Each row is a point on a landscape with many valleys, with its height.
A ball rolls from a point to whichever of its 2 nearest points has the largest drop for the distance, and stops where none of them is lower. Distance is the straight distance between rows; heights are no part of it.
Fug: [ 14  12   1  -1  14  -2 -10  14   1  17  10   7   6  -7   5 -13  -6 -20
 -12 -20  -8   0   8   8 -22 -10 -19  -4  16  -4  -6   5  -1  -8   8  18
 -17  13   8  -3   1   0  -1   4  -5  -7  -2   3  -6  -3  -5  10 -11  -5
  -7 -10   3]  (h 5.14)
Segak: [ 12   7 -34  -5  12   8 -15  -7 -27  27  10  14  13 -20 -21 -17   6 -17
  -5 -13  -2   1  -2 -19 -12 -16   2  28 -11  -8   7  17  -1   5 -18  26
 -40   5   8  -4  10  -5   2  17  18 -24   7 -20 -25 -15 -36 -21 -10   0
  10  17  17]  (h 3.69)
Guv: [-15 -26 -10  10 -12 -10  -9  -6  13 -16   3 -25   0  -7   5  15  -1  28
  14   3   3   7  15 -13  19   5   6  19 -10  -7   3 -19   5  -1 -10  -5
  15 -29  -8  -1 -14  -9   9   6 -16  -4   5  20  22  16   5  11   5  15
  15   4 -10]  (h 7.06)
gubu: [ 26 -13  25 -16  34   2   5   7   8  -1  -7   0 -19   5   7 -19   2   4
 -19  25  -2   5   7  30   0  19  -2 -21  14 -19  15   2  -7   1  10 -14
  23   2 -10 -17   0  21  12 -25   1  15  -2  32  -9  31  31  34  22   9
 -10 -15 -19]  (h 3.59)
Nitar: [-20 -16 -42 -22 -20  -2  -6 -28 -15 -13 -25   8   6  22  28   9  -9  13
 -16 -22  29  17  25 -22 -31 -25 -30   1  30   9  11 -36   6 -26  -9   5
   1  -4   8  -7  11   0   1  35 -10   3  11  15 -12 -13  17 -21   0  20
  10   1  40]  (h 3.18)
nisi: [  9   3  30  -7  12  10  17   7  -1  -4  -8   0 -16   3 -20  -6  10  -6
  17  24   4  -1 -13  24  26  20  22 -14  -8   4   2  16  -9  22  -4 -34
  11   3 -11   5   0   0  -3 -21  12   3   0 -17   9  14  -5   3  18  -5
  -5  -4 -19]  (h 3.00)
Meti: [  7  -3 -17 -11   9  11  -6  -8 -18  -1 -16   7  -6   0  -2  -1   5  -7
  -7   1  10   5   4  -7 -13   0 -12  -3  -6   1   3  -5  -8  -4 -12   2
 -17   8  -6 -11   7   8   5   7   3   0  11   5  -9  -9  -5 -16  10  -2
   0   0   9]  (h 3.16)
Kisat: [  6  14  30 -10   4  10  23   8  -5   0  -3   7 -12   0 -28  -5  10 -15
  17  23   4   0 -22  30  28  16  27 -16  -6  10  -5  22  -4  23 -10 -32
   8   4  -5  15   3  -2 -13 -27  20   1  -3 -38   8  10 -16  -7  10  -9
  -3   2 -15]  (h 2.34)
Pipel: [ 16  15  14  -4  14  14  10   5 -19   3 -10  12 -14   7  -2 -10   2 -28
  -5  12   6  -4 -12  21 -15   2  -4 -20  -6  11 -12  10 -12   4   2  -8
 -15  24  -2  -3  12  14 -11 -11  15   7   4 -14  -8  -7 -10 -17   7 -10
  -7  -7   6]  (h 1.74)
Bepi: [ 23 -19 -14  -2  22   2 -11  -3  -7  14  15  -3   2 -27 -13 -14   1   6
   3  -7  -6   2  13  -4  13   4   5  25  -4 -25  17   8   5   3 -16   8
 -10 -18   0   3  -4  -6  15   9   6 -21   8   3   1  15  -9  11   9  10
  20   7 -12]  (h 5.62)
nuf: [ 19   1  -4  -1  18   1  -7   9  -6  18  13   3   2 -18 -10 -15   1 -12
  -7  -9  -9  -3   7   4  -6  -3  -5   7  -1 -13   3  11   0   0  -1  14
 -17   2   8  -2   1  -1   6   0   7 -13   2  -3  -6   1 -15   5  -1  -2
   4   3  -9]  (h 5.46)
las: [ -4 -19 -41 -30   0   6  -4 -30 -23 -11 -31   5  -5   7  23   6 -11  13
 -18 -11  26  20  33 -17 -26 -13 -31  -5  26   8  19 -32  -4 -18 -16   2
   3   0   2 -10   7   7   5  28  -5   6  13  30 -12  -3  28 -14  13  22
  15  -8  31]  (h 2.51)
zivof: [-11   9   8   7 -13   2   4   9   1   0   2  -4  -3  -4 -20  10  12  -3
  26   9  -1  -7 -20  -2  20   7  22   4 -24  16  -1  16   1  15  -5 -10
   0   7   2  12   5 -14 -13  -8  11 -10  -5 -35   5  -9 -29 -16  -8 -15
  -1  11  -9]  (h 7.98)
Zogav: [ 13 -17 -40 -39  20  14  -1 -30 -28  -8 -34  10  -6   0  21  -1 -13  10
 -24  -8  27  21  33  -7 -26  -3 -32  -8  33   9  28 -25 -12 -19 -18   3
   3   8   3 -14   6  13   2  22   4   4  17  41 -11  10  38  -6  21  22
  17 -17  29]  (h 2.02)
bavo: [  0  17   0   5   0  -1  -7  10   1  11   2   4   7   0   5   2  -3 -18
  -5 -13  -1  -1  -2  -3 -22 -11 -15  -6   3   9 -15   3  -7  -3   8  13
 -16  15   5  -2   2   0 -10   5  -5   0  -2  -5  -5 -18 -11 -10 -14 -10
 -12  -5   8]  (h 4.77)
vik: [  4   1  13   4   1   2  -2   8   8   0  -5  -6  -7  -2   3   4   1  -3
   1   2  -5   0   1   7  -2   7  -6 -11   0  -1  -5  -1  -5   1   2  -3
   4   6  -6  -5  -8   5   2 -10 -12   5  -1  13   9   9   6   9   2   1
 -10 -11  -8]  (h 1.70)
tagu: [  4 -23 -20   5  -3 -12 -22  -4   5   1   9 -14   4 -18  11  -3 -16  16
  -8 -14   1  12  35  -8  -6 -14 -14  20  14 -17   7 -15  11 -14 -12   8
   7 -20   2   0 -13  -6   7  22 -16  -8   6  25   6  21  11  10   1  25
  23  -4   3]  (h 6.63)
surap: [ -6 -26 -22  10 -18 -22 -28  -6   8  -2  16 -17   6 -17  16   0 -20  24
  -1 -20   4  10  38 -18 -10 -26 -14  24  22 -11   4 -21  19 -16  -7  10
  10 -23   1   5 -15 -16   5  35 -20  -9   3  18   4  17  10   2  -9  30
  31   2   8]  (h 6.39)
bifeg: [-45  18  -1  22 -46  -6   3  -3  15 -18   4   2  17  31  18  26   7   9
   4 -10  -4 -10 -21 -24 -12 -12   3  -2  -7  20 -18 -14   7 -15  21  13
   0   6   8   7  -1  -2  -3   8  -8  12  -9 -12   6 -35  -1 -20 -21 -19
 -19  12  16]  (h 6.04)
labam: [-22   8  12  12 -23   1   8   6  11 -12   0 -11   4   8  -8  22  10   5
  26  11  -2  -8 -21  -7  25  11  25   7 -27  21  -4   5   2  13   5 -12
  12   0  -6   8  -3 -13 -10  -9   1  -1  -5 -23  19  -9 -15 -10  -8 -14
  -7   7  -9]  (h 7.77)
nuli: [-22 -15 -15   3 -18   0  -1 -10  -2 -16 -14 -10  -4  14   6  19   6  16
  10   5   7   4  -1 -18   2   1   2   4 -17   4   0 -20   2  -9  -5  -4
   2  -9  -9  -7  -2  -2   6   6  -8   4   8   7  10  -8  -1 -10   4   0
   3   3   4]  (h 3.53)
difu: [ 28 -26  -9  -9  34   4  -6 -10  -3  14  16  -4   1 -30 -18 -26   2  18
  -1  -1  -7   6  18   3  24   6  17  31  -2 -32  29  13  12   7 -21  -4
  -2 -32  -3   3  -3  -6  22   7  10 -20   8   9  -4  25   2  23  18  14
  29  12 -22]  (h 5.34)
veso: [-27  -5 -40 -10 -26  -7  -9 -22  -6  -9  -9   9  14  24  20   7  -2   9
 -11 -24  24  11  12 -28 -32 -32 -24   9  19   4   3 -28   8 -24  -5  12
  -8  -7  12  -5  11  -5  -1  34  -6  -1   4  -2 -13 -24   1 -23 -11   7
   2  10  37]  (h 3.92)
Rolob: [  4  -5  18  13   0  -5  -5   9  20   4   7 -12  -1 -10   4   3  -5   6
   2   0  -9   0   6   7   8  12  -2  -3   0  -6  -5  -4  -1   1   7  -2
  16   0  -7  -3 -14   0   3 -11 -18   5  -8  20  17  16  10  23   1   6
  -8 -10 -15]  (h 0.52)
zovot: [-37  11 -25  15 -33 -14 -12  -4  13  -4  11   6  27  16  14  14   0   5
   2 -25   1  -1  -1 -29 -23 -24 -10   8   7   4 -14 -13  13 -20   8  23
 -11  -3  15   7   4  -9  -6  22 -10  -2  -8 -11  -8 -31 -11 -15 -29  -8
  -6  14  21]  (h 5.18)
puf: [-35  10   8   8 -32   1  19  -5   0 -31 -22  -7   0  37  25  28  10   9
   1   6   3  -9 -15  -8 -10   1   1 -25  -7  27 -21 -18  -6 -12  18  -9
   6  10  -9  -4   1   9  -7  -4 -15  26   4   7   8 -22  21 -19  -2  -9
 -25  -9  17]  (h 6.61)
zonok: [-28 -25 -22  -4 -21   4   4 -18 -10 -30 -22 -16  -8  17   2  19   9  30
  13  16  13   6  -6 -25  15   7  13  10 -20   4   3 -26  -2   1 -11 -13
   7 -21 -13  -9  -3  -5  13   7  -5   2  14  10  15  -3   1  -9  17   3
   7  11   1]  (h 4.09)
Nus: [ 25 -16 -13 -37  36   8   3 -11 -13  -6 -22   4 -14   2  21  -7  -7   7
 -32   3  17  14  25  12 -19  10 -26 -23  34  -1  26 -16 -14 -25  -5  -8
  14  10  -1 -18   0  24  10  -6   3  11   8  48 -12  29  50  17  23  15
  -1 -26   9]  (h 2.77)
kog: [-29  11 -15  23 -28  -8  -5   4   9   1  11   3  17   2  -3  13   7  -1
  16  -9  -5 -10 -16 -26   1 -10  11  17 -24   8  -7   3   9  -4   8  19
  -6   0  12   7   0 -13  -6  10   3 -11 -10 -27   1 -27 -32 -23 -24 -17
  -1  24   7]  (h 8.37)
munuk: [ 11  -4 -33  -8  10  13  -9 -12 -27  16  -2  12   4 -16 -20  -8   5  -7
   0  -4   5   3  -2 -20   0  -6   7  21 -16 -10   9  10  -1  10 -22  16
 -32  -1   1  -4   9  -2   8  14  16 -20   9 -17 -20 -14 -29 -24   3   3
  15  18  10]  (h 3.24)
Nune: [ 12 -17   8  -8  20   0  -1   2  11   2   7  -9  -7 -21 -22  -3  10  23
  20  13  -2  10   9   4  37  22  19  20  -7 -14  21  12   2  15 -16 -30
  14 -26 -12   2  -7  -7  15 -11  -1 -11   4   8   9  27   3  27  16   3
   6   6 -26]  (h 4.75)
Sogu: [-18 -18 -28  11 -25 -21 -24  -4   8  -5  12 -10  14  -5  15   4 -15  21
  -1 -22   5   7  27 -24 -15 -24 -13  23  13 -10  -4 -20  18 -21  -6  19
   1 -19   4   0  -7 -17   2  33 -12  -7   3  11   2  -1   2  -5 -13  19
  23   8  14]  (h 6.10)
togep: [ 24  15   3 -12  20  13   3   4 -24  19   1  17  -5  -1 -16 -20   8 -29
  -9   2  -1  -3 -11  15 -12  -3  -2  -8  -3   1  -4  18 -10   7   0   8
 -30  19   7  -1  11   9  -4  -5  23  -6   1 -22 -17  -9 -21 -16   4 -13
   2   1   7]  (h 1.35)
lim: [ 33  -7   2 -25  37  17   6   0 -24   9   1  13 -17  -8 -23 -24   8  -7
 -13  10  -1  -4  -2  22   2  10  11  -3   0 -22  19  20  -3  11  -4  -4
 -16   2   0  -6   9   8  16  -6  25  -5   6  -2 -23   6   1   8  24  -2
   9  -1 -13]  (h 2.58)
ter: [-39  11   0  13 -42   0  14  -6   4 -31 -12  -4   4  39  19  24  13  13
   3   6   4 -10 -26 -19  -4  -1   5 -11 -17  25 -15 -17  -1 -11  15  -4
   3   5  -2   2  -1   6   1   1  -5  18   0  -8   8 -30   4 -23  -6 -17
 -22   7  16]  (h 6.38)
lenu: [-30  -1   0  21 -33 -15  -9   3  25 -12  15 -15  15   3  16  25 -10  20
   7 -14  -8  -4   4 -15  -1  -6  -4   6   0   5 -15 -16  11 -13  11  13
  16 -13   0   6 -12  -9  -3   7 -26   7 -11  12  17  -4  12   8 -18   5
  -2  -3  -4]  (h 6.52)
Duv: [ 16   0  37  13  12  -4   1  10  23   4   9  -6  -8  -6  -1  -7  -2   0
  -3  12 -11  -3  -3  22  13  15   3  -6   4  -8  -2   9  -3  13  10 -12
  23   0  -7  -1  -7   4   3 -20  -9   7 -10  12  10  25  11  33   5   3
  -9  -6 -23]  (h 1.85)
Gib: [ 18  21  44   5   0  -8  19  16  16  14  19   8   2 -13 -23 -14  -5 -17
  16  14 -16 -10 -23  30  31  11  21   0  -4   3  -5  31   7  28   6 -19
  20   1   7  24  -1 -13 -18 -29  17  -5 -19 -35   9  14 -16  16 -11 -11
   0   5 -24]  (h 2.52)
nagil: [ 17  13   8  -8  13  14  12  10 -23  16   4  17  -9  -8 -29 -17   9 -25
   1   9   0  -3 -17  22   4   0  13  -7 -11   3  -2  23  -5  19  -6  -5
 -23  16   7  10  10   1  -9 -13  29 -10   1 -43 -18  -4 -33 -21   4 -13
   2   8  -2]  (h 0.25)
gan: [ 18  29  29  24   3 -18  -3  24  12  35  31  12  16 -18  -4 -22 -19 -37
  -3 -18 -34 -19 -16   9  -2 -13  -3   1  11  -1 -17  27   8  16  25  29
  -9  13  20  20  -2  -9 -22  -8   4 -12 -26 -25  -3  -6 -22  16 -31 -18
   0   5  -9]  (h 4.50)
mab: [-31  -1   1  10 -27  -5   9   1  16 -21   0 -22   2  13  -7  28  11  21
  29   9  -2  -7 -16 -16  33  14  26  16 -28  18   1  -7   7   7   0 -15
  19 -18  -8   7  -7 -15   3  -2  -7   0  -2 -10  25  -2  -8   2  -4  -8
  -5  11 -11]  (h 7.54)
sofu: [ 30  -2 -19 -27  32  29   5 -10 -36  12  -6  18 -11 -11 -22 -21   9  -7
  -9   8   5  -1  -3   6  -4   6   6   2  -6 -14  17  17  -8   9 -16   4
 -29   8  -5  -6   8  12  16   2  27  -9  11  -4 -25  -2  -5 -11  24  -2
  17   3   2]  (h 2.03)
soruv: [ 28  -9  41  -8  31   2   9   8  16   2   6   2 -18   5  -5 -23   1  -2
 -11  31  -8  -2  -2  39  13  18  13 -14   8 -24  14  11  -1  14  15 -22
  26  -2 -10 -12   4  13   7 -29   7   8  -7  10  -5  28  17  32  14   4
  -7  -9 -28]  (h 3.17)
gagi: [ 18  14  41  -6  14   4  23  11   5  12   8  13 -10   0 -26 -22   0 -18
  10  22  -4  -7 -21  41  30  14  25 -15   1  -5  -5  27   4  26   2 -25
  17   2   2  15   4  -4 -14 -35  22   0 -13 -37   2  13 -13  12   3  -9
  -2   1 -25]  (h 3.15)
pav: [ 22  10 -37  -8  26   3 -19  -4 -23  32  15  11  16 -18 -12 -27  -1 -23
 -19 -23  -6   0  12 -10 -19 -22 -11  25  12 -13   6  16   0  -2 -10  35
 -44   6  16  -3  13  -2   3  20  15 -23   4  -5 -28 -13 -22  -7 -10  -2
  11   5  18]  (h 4.14)
Tuvim: [ 18  27  43  24  -3  -9   7  22  13  27  23  10   7 -14  -4 -19 -16 -36
  -2  -2 -27 -18 -22  21  11  -3   5  -3   6  -1 -22  25   9  25  20  16
   7  15  16  25  -5  -6 -25 -19   7  -2 -27 -29   4  -1 -18  16 -24 -14
  -1   2 -16]  (h 4.04)
Neka: [-30  -7 -25   8 -31 -18 -16  -6  13  -7  12  -7  17   5  17  13 -13  16
  -1 -25   7   7  18 -24 -20 -26 -18   9  18  -5  -8 -21  15 -26   2  20
   1 -14   6   4  -4 -13  -2  28 -16  -1  -2   6   1 -13   3  -8 -21  13
   7   5  15]  (h 5.78)
luvu: [-41  -8 -18  19 -44 -17  -7  -3  19 -19  14  -9  18  15  20  18  -8  27
   6 -16   2   0   4 -26  -7 -16  -5  10   7   1 -10 -25  14 -25   5  15
   9 -18   2   6 -10 -11   5  20 -19   4  -5   5  13 -14   5  -6 -15   6
   6  12   7]  (h 6.16)
duz: [-13   2  18   5  -8  -2  14   3   5 -22 -24 -15 -14  19  21  25  -2   4
  -2  14   3  -2  -2   7  -2  13  -8 -31   2  21 -12 -14 -17  -2  11 -20
  21  14 -17 -11  -5  15  -7 -17 -21  30   7  25  12   8  34   2  10   8
 -26 -25   0]  (h 6.90)
Gaz: [ -6  20  24  25 -21 -10  -6  16  24   6  10  -2  14  -6  12  11  -9 -12
   3 -11 -17  -8  -7  -1  -3  -4 -10 -13   5   8 -19   4   2   6  21  13
  12  10   0   9 -10  -5 -14  -3 -19  12 -13   1  11  -9   8  10 -22  -7
 -12  -9  -2]  (h 7.00)
Peber: [ 25  -9  30   1  28  -5   3   7  21   9  17  -2  -8 -10  -5 -20   3   4
  -5  13 -14  -3   4  25  16  16   7   4   5 -22  15  11   4  12  10  -9
  18  -9  -4  -5   0   5  10 -18  -1  -1  -8  14   1  26   7  35   8   7
  -6   0 -29]  (h 2.59)
Ped: [ 14  -2 -22 -12  18  14  -6  -7 -26  11  -8  10  -4  -9 -12  -8   7  -8
  -5   0   7   3  -1  -9  -8   1  -2   7  -8  -6   8   7  -8   5 -15  10
 -26  10  -2  -7   7   6   8  10  14  -8  10  -5 -15  -9 -14 -17  12  -3
   8   6   7]  (h 2.66)
vifi: [-41  16  -9  23 -44 -14  -6   3  19  -9  14   5  26  17  12  21   1   9
   9 -20  -3  -9 -14 -28 -11 -18   1   6  -6  10 -19  -6  13 -16  17  25
  -2  -2  12  10  -2  -9  -4  11 -10   5 -15 -14   2 -31  -8 -14 -31 -16
  -7  16  14]  (h 5.66)
fepul: [ 28   3 -19  -4  27 -10 -16   6 -14  32  28   3  21 -23 -10 -34 -11 -18
 -17 -29 -21  -3  16   0 -13 -20  -5  25  16 -22   7  17   9  -5  -2  38
 -37  -4  17   2   6  -4   7  14  10 -26   0   0 -21   0 -17  11 -12   2
  16   2   2]  (h 4.51)
miga: [ 25 -18 -28 -38  34  13   2 -25 -25  -9 -32  10 -13  -4  15  -8  -8  14
 -27   4  20  14  27   5 -16   9 -21 -12  23   0  28 -17 -14 -19 -15  -5
   7   6  -3 -16   0  17  14   5   9   8  14  47  -9  20  45   8  30  17
  14 -18  14]  (h 2.46)
Mog: [ 17  17   9  15  15 -15  -9  20   5  34  35   6  19 -24  -9 -27 -11 -28
  -8 -25 -31 -15  -4   5 -10 -16  -1  15  10  -8  -6  24   7   3  17  35
 -28   7  22  12   6 -11 -10   1   5 -22 -15 -18 -13  -4 -28  11 -27 -14
   3   6  -6]  (h 4.92)
ponap: [-18   1 -11   7 -15   1  -1   1   1  -2   1  -1   6  -2 -11  14  13   2
  20   2   2  -4 -18 -22  10  -1  16  14 -31   8   3   4   5   8  -4   2
 -10  -4   4   3   4 -12  -2   6   7 -14   0 -26   5 -18 -31 -21  -8 -13
   2  18  -2]  (h 8.17)
ref: [ -1 -26 -10   7  -3  -8 -14  -6  12  -7   3 -21  -3 -14   5   5  -7  21
  -1  -1   2  11  23  -5  10   1  -5  14   3 -11   6 -13   3  -6 -12  -1
  13 -21  -7  -4 -15  -3  12   5 -15   0   7  26  18  23  11  16   7  22
  12  -2  -8]  (h 6.87)
kifof: [ 13  25  44  19  -6  -3  14  16  13  17  14   9   3  -7 -11 -13  -7 -27
  12  10 -16 -13 -24  26  25   7  14  -6  -4   5 -18  26   6  29  12  -4
  19  12  10  24  -3  -7 -23 -24   9   0 -22 -34  12   4 -14  10 -17 -14
  -5   1 -17]  (h 3.36)
Sizi: [ 27 -12   9 -23  30  13   6   3 -11  10   4   9 -16 -11 -27 -18   7  -2
  -1  16   0  -1  -4  20  16  16  17  -2  -5 -18  20  20  -2  15  -8 -17
  -5  -7  -5  -2   4   4  16  -9  18  -8   3  -7 -10  14  -1   9  23   0
   8   3 -20]  (h 3.02)
fuvib: [ 11  -6  26  -5  18  11  13   4   2  -8 -11  -4 -22   6  -8  -3   7   0
   4  25   3   2  -8  23  16  22   8 -16  -3  -4   3   7 -14  16  -3 -30
  15   1 -15  -3  -2  10   6 -24   2  10   0   4  11  24   9  11  20   1
 -10  -8 -18]  (h 3.05)
viso: [-24   4  14   3 -21  -1  18  -3  -1 -29 -25 -13 -10  30  23  27   2   7
   0  10   3  -4  -8  -2  -8   7  -4 -29  -5  26 -17 -19 -14  -9  11 -18
   9  11 -15 -12  -2  12  -7  -6 -15  29   9  16   9 -11  29 -10   6  -1
 -24 -19  11]  (h 6.76)
Gozot: [-18  -9  11   1 -14  -4   8   0  13 -22 -19 -20  -9  14  25  27  -3  21
  -5  12   2   7   7   4   1  15 -10 -26  10  15  -7 -23 -13  -8   7 -15
  28   4 -15 -14 -10  12  -1 -11 -28  29   5  38  16  15  41  12   9  17
 -25 -25   1]  (h 7.02)
zuda: [ -8  14  -1   8 -11   4  -2   4  -5   3  -6   6   0   6  -3   9   8 -14
   2   1   2  -3 -11  -9 -12  -4   0  -2 -15  13 -13   4  -4   2   4   7
 -16  14   6  -2   7   0 -12   0   5  -1  -1 -18  -5 -23 -22 -24  -7 -13
 -10   5  11]  (h 4.28)
Saz: [  2  -5  19   2   7   7   6   2   6  -9 -15 -10 -15   6   3  10   6   2
   5  19   2   3  -2  11  12  16   2 -15  -6   2  -3  -3 -13   7   1 -19
  16   4 -15  -7  -5  10   4 -18  -8  14   3  15  12  17  13  14  14   5
 -13 -13 -10]  (h 2.54)
Vel: [ 24 -24   4  -8  30  -1  -5  -7  10   6  11  -6  -7 -26 -17 -13   5  27
   8  11  -4   9  14   7  36  20  19  27   2 -26  30   9   9  14 -18 -25
  12 -36  -9  -1  -7  -4  22  -5   4 -17   8  12   4  31   7  32  19  11
  18  10 -24]  (h 5.05)
bipul: [  4  26  26   1   5   6  16   5 -11  -5 -19  10 -12  18   7  -1  -3 -30
  -4   8   9  -3 -14  21 -16   1  -9 -29  -3  18 -22   4 -15   3   8 -13
  -4  31  -4  -2   8  14 -22 -15   5  18   2  -8  -1 -13   3 -19   1  -9
 -16 -15  12]  (h 0.84)
norad: [ 20 -13 -27  -4  18   2 -16  -6 -16  19  14   3   9 -25 -10 -21  -7  -1
  -6 -14  -7   4  18 -11  -1 -12   0  27   0 -22  10   9   5   0 -18  24
 -23 -13   2   1   0  -5  12  20   9 -22  10   4  -9   3 -12   0  -1  11
  26   7   3]  (h 5.89)
vup: [-10  32  27  13 -10   2  15   3  -4  -9 -18  11  -1  25  20  12  -5 -25
  -1   1   6  -6 -18   8 -18  -9 -12 -31   1  27 -30   2 -10  -2  18  -6
  -1  31   0   6   9  12 -31  -8  -5  26   0 -12  -2 -26  11 -23 -14 -11
 -24 -17  23]  (h 1.99)
pom: [-25  -3 -15   6 -23  -3  -1  -4   1 -14 -11  -5   3  14   9  14   1   9
   5  -5   6  -1  -3 -20 -10  -6  -4   1  -9   6  -9 -15   0 -13   2   6
  -5  -4  -1  -8   0  -3   0  11 -10   5   2   5   3 -19  -4 -16  -5  -2
  -6   4   9]  (h 4.08)
bag: [ 25 -14  10 -18  36   4   2   2   3  -5 -13   0 -19   5  14 -11   0   9
 -24  17   4   9  13  27  -9  20 -12 -26  21 -10  17  -6 -12 -13   7 -13
  21  10  -8 -21  -1  24  11 -22   1  16   4  42  -8  30  42  31  20  13
 -10 -21  -6]  (h 3.33)
tigu: [-20  25  14  14 -24   1   6   3   2  -9 -10   5   6  24  19  17  -2 -15
   1  -6   0  -7 -14  -2 -23 -12 -10 -21  -1  25 -25  -3  -6  -5  19   0
   0  23   2   4   6   7 -20   2  -7  20  -3  -9   1 -31   6 -20 -16 -14
 -25 -10  20]  (h 2.80)
mori: [  5 -10   1  -1   8   2   0   2   7   5   3  -8  -4 -18 -18   2   6  11
  20   5   0   5   1  -3  27  15  18  17 -16  -5  13   8   4  10 -13 -14
   0 -15  -7   4  -3  -9   9  -5  -1 -14   4  -4  11  14 -13  10   9   0
   8   7 -18]  (h 4.27)
Vifa: [ 26 -12   0 -32  43   8  10  -4  -9 -10 -23   2 -23  11  16  -7   0   4
 -28  15  12   7  12  23 -19  19 -20 -32  22  -5  24  -9 -17 -18   5 -15
  15  16  -5 -24   4  28   6 -18   5  20   8  45 -14  28  50  18  29  10
  -5 -26   4]  (h 3.06)
sab: [-21  20   9  19 -26   1   3   6   3  -8  -2   3   6  14   5  16   7 -12
   6   1  -2 -10 -19  -7  -6  -9   2  -8 -17  23 -19   1  -2   3  15   7
  -3  13   2   4   3  -2 -14  -1  -3  10  -6 -16   4 -27 -12 -21 -16 -16
 -14   1  10]  (h 3.66)
nopin: [-35  10 -35   7 -31 -12 -15 -14   6  -3   5  11  28  24  18  10  -2   1
 -10 -31  14   4   8 -31 -31 -35 -21  10  19   0  -7 -20  12 -28   6  21
 -12  -7  20   6  11  -8  -4  30  -8  -4  -5 -13 -15 -29  -8 -18 -29  -3
  -6  16  36]  (h 4.66)
Puru: [-13   6  10  19 -20 -11  -9  11  26   1  13  -8  12  -6  14  14 -12   2
   5 -16 -11  -6   5  -7  -1  -2  -9  -3   2   5 -16  -6   6  -6  11  16
  11  -2  -1   4 -11  -5  -8   4 -28   8 -11  10  13  -4   6  14 -18   2
  -9  -7  -5]  (h 6.77)
zod: [  0  -6 -10  -3   5   3  -4   0  -3  -1 -10  -3  -3  -1   3   4  -1   0
  -5  -3   3   5   8  -4  -9   0 -12  -5  -1  -2  -1  -8  -5  -8  -5   2
  -3   3  -2  -8  -3   2   7   5  -7   2   8  13   2   1   5   1   6   2
  -3  -8  -1]  (h 2.57)
Futuz: [-31 -15  -7  11 -25  -8   3  -7  13 -24   1 -23   5   8   1  25   5  30
  22   8   0  -2  -3 -21  27   8  18  21 -19   6   2 -20  10   0  -2 -10
  19 -31  -8   2 -10 -12  10   6 -11  -3   3   5  26   4   0   5  -1   2
   9  13  -9]  (h 7.32)
Dese: [ 23 -10  -1 -21  29  12   5  -1  -6  14   9   5  -7 -26 -36 -15  10   8
   9   6  -2   0  -1  10  28  17  23  15  -6 -20  24  23   5  19 -17 -18
 -10 -16  -3   5   3  -9  18  -4  19 -22   5 -17 -11  13 -10  12  16  -2
  15  10 -20]  (h 3.54)
babug: [  9  19  18  -4   4  10  16   8 -14  12   5  13  -6  -5 -26 -11   7 -24
  12  14   0  -2 -24  20  17   7  18 -13 -12  10  -7  24  -4  24  -8 -13
  -9  13   6  16   7  -4 -16 -21  27  -9  -4 -44  -3  -2 -33 -17   3 -13
   1   7 -10]  (h 1.27)

Where does a ball stop that starts at each point below?
ponap: Neka
Fug: bipul
gubu: Rolob
fepul: Ped
Mog: Gib
ref: Neka

Call two points neighbours if one is among the 2 nearest of the other. Go from one point of each pair to the other, from neighbour to neighbour, staying as low as possible. Name the highest point that can't be avoided.
nuli, Rolob: pom
bipul, Ped: Meti
nagil, Rolob: fuvib
Gib, nagil: gagi
Zogav, Gib: gubu
bipul, nagil: Pipel

For each start below, name every point that the ball comes to, in order.
duz: viso puf ter bifeg vifi zovot nopin veso Nitar las Zogav
kog: vifi zovot nopin veso Nitar las Zogav
Gozot: viso puf ter bifeg vifi zovot nopin veso Nitar las Zogav
bag: Vifa Nus miga Zogav
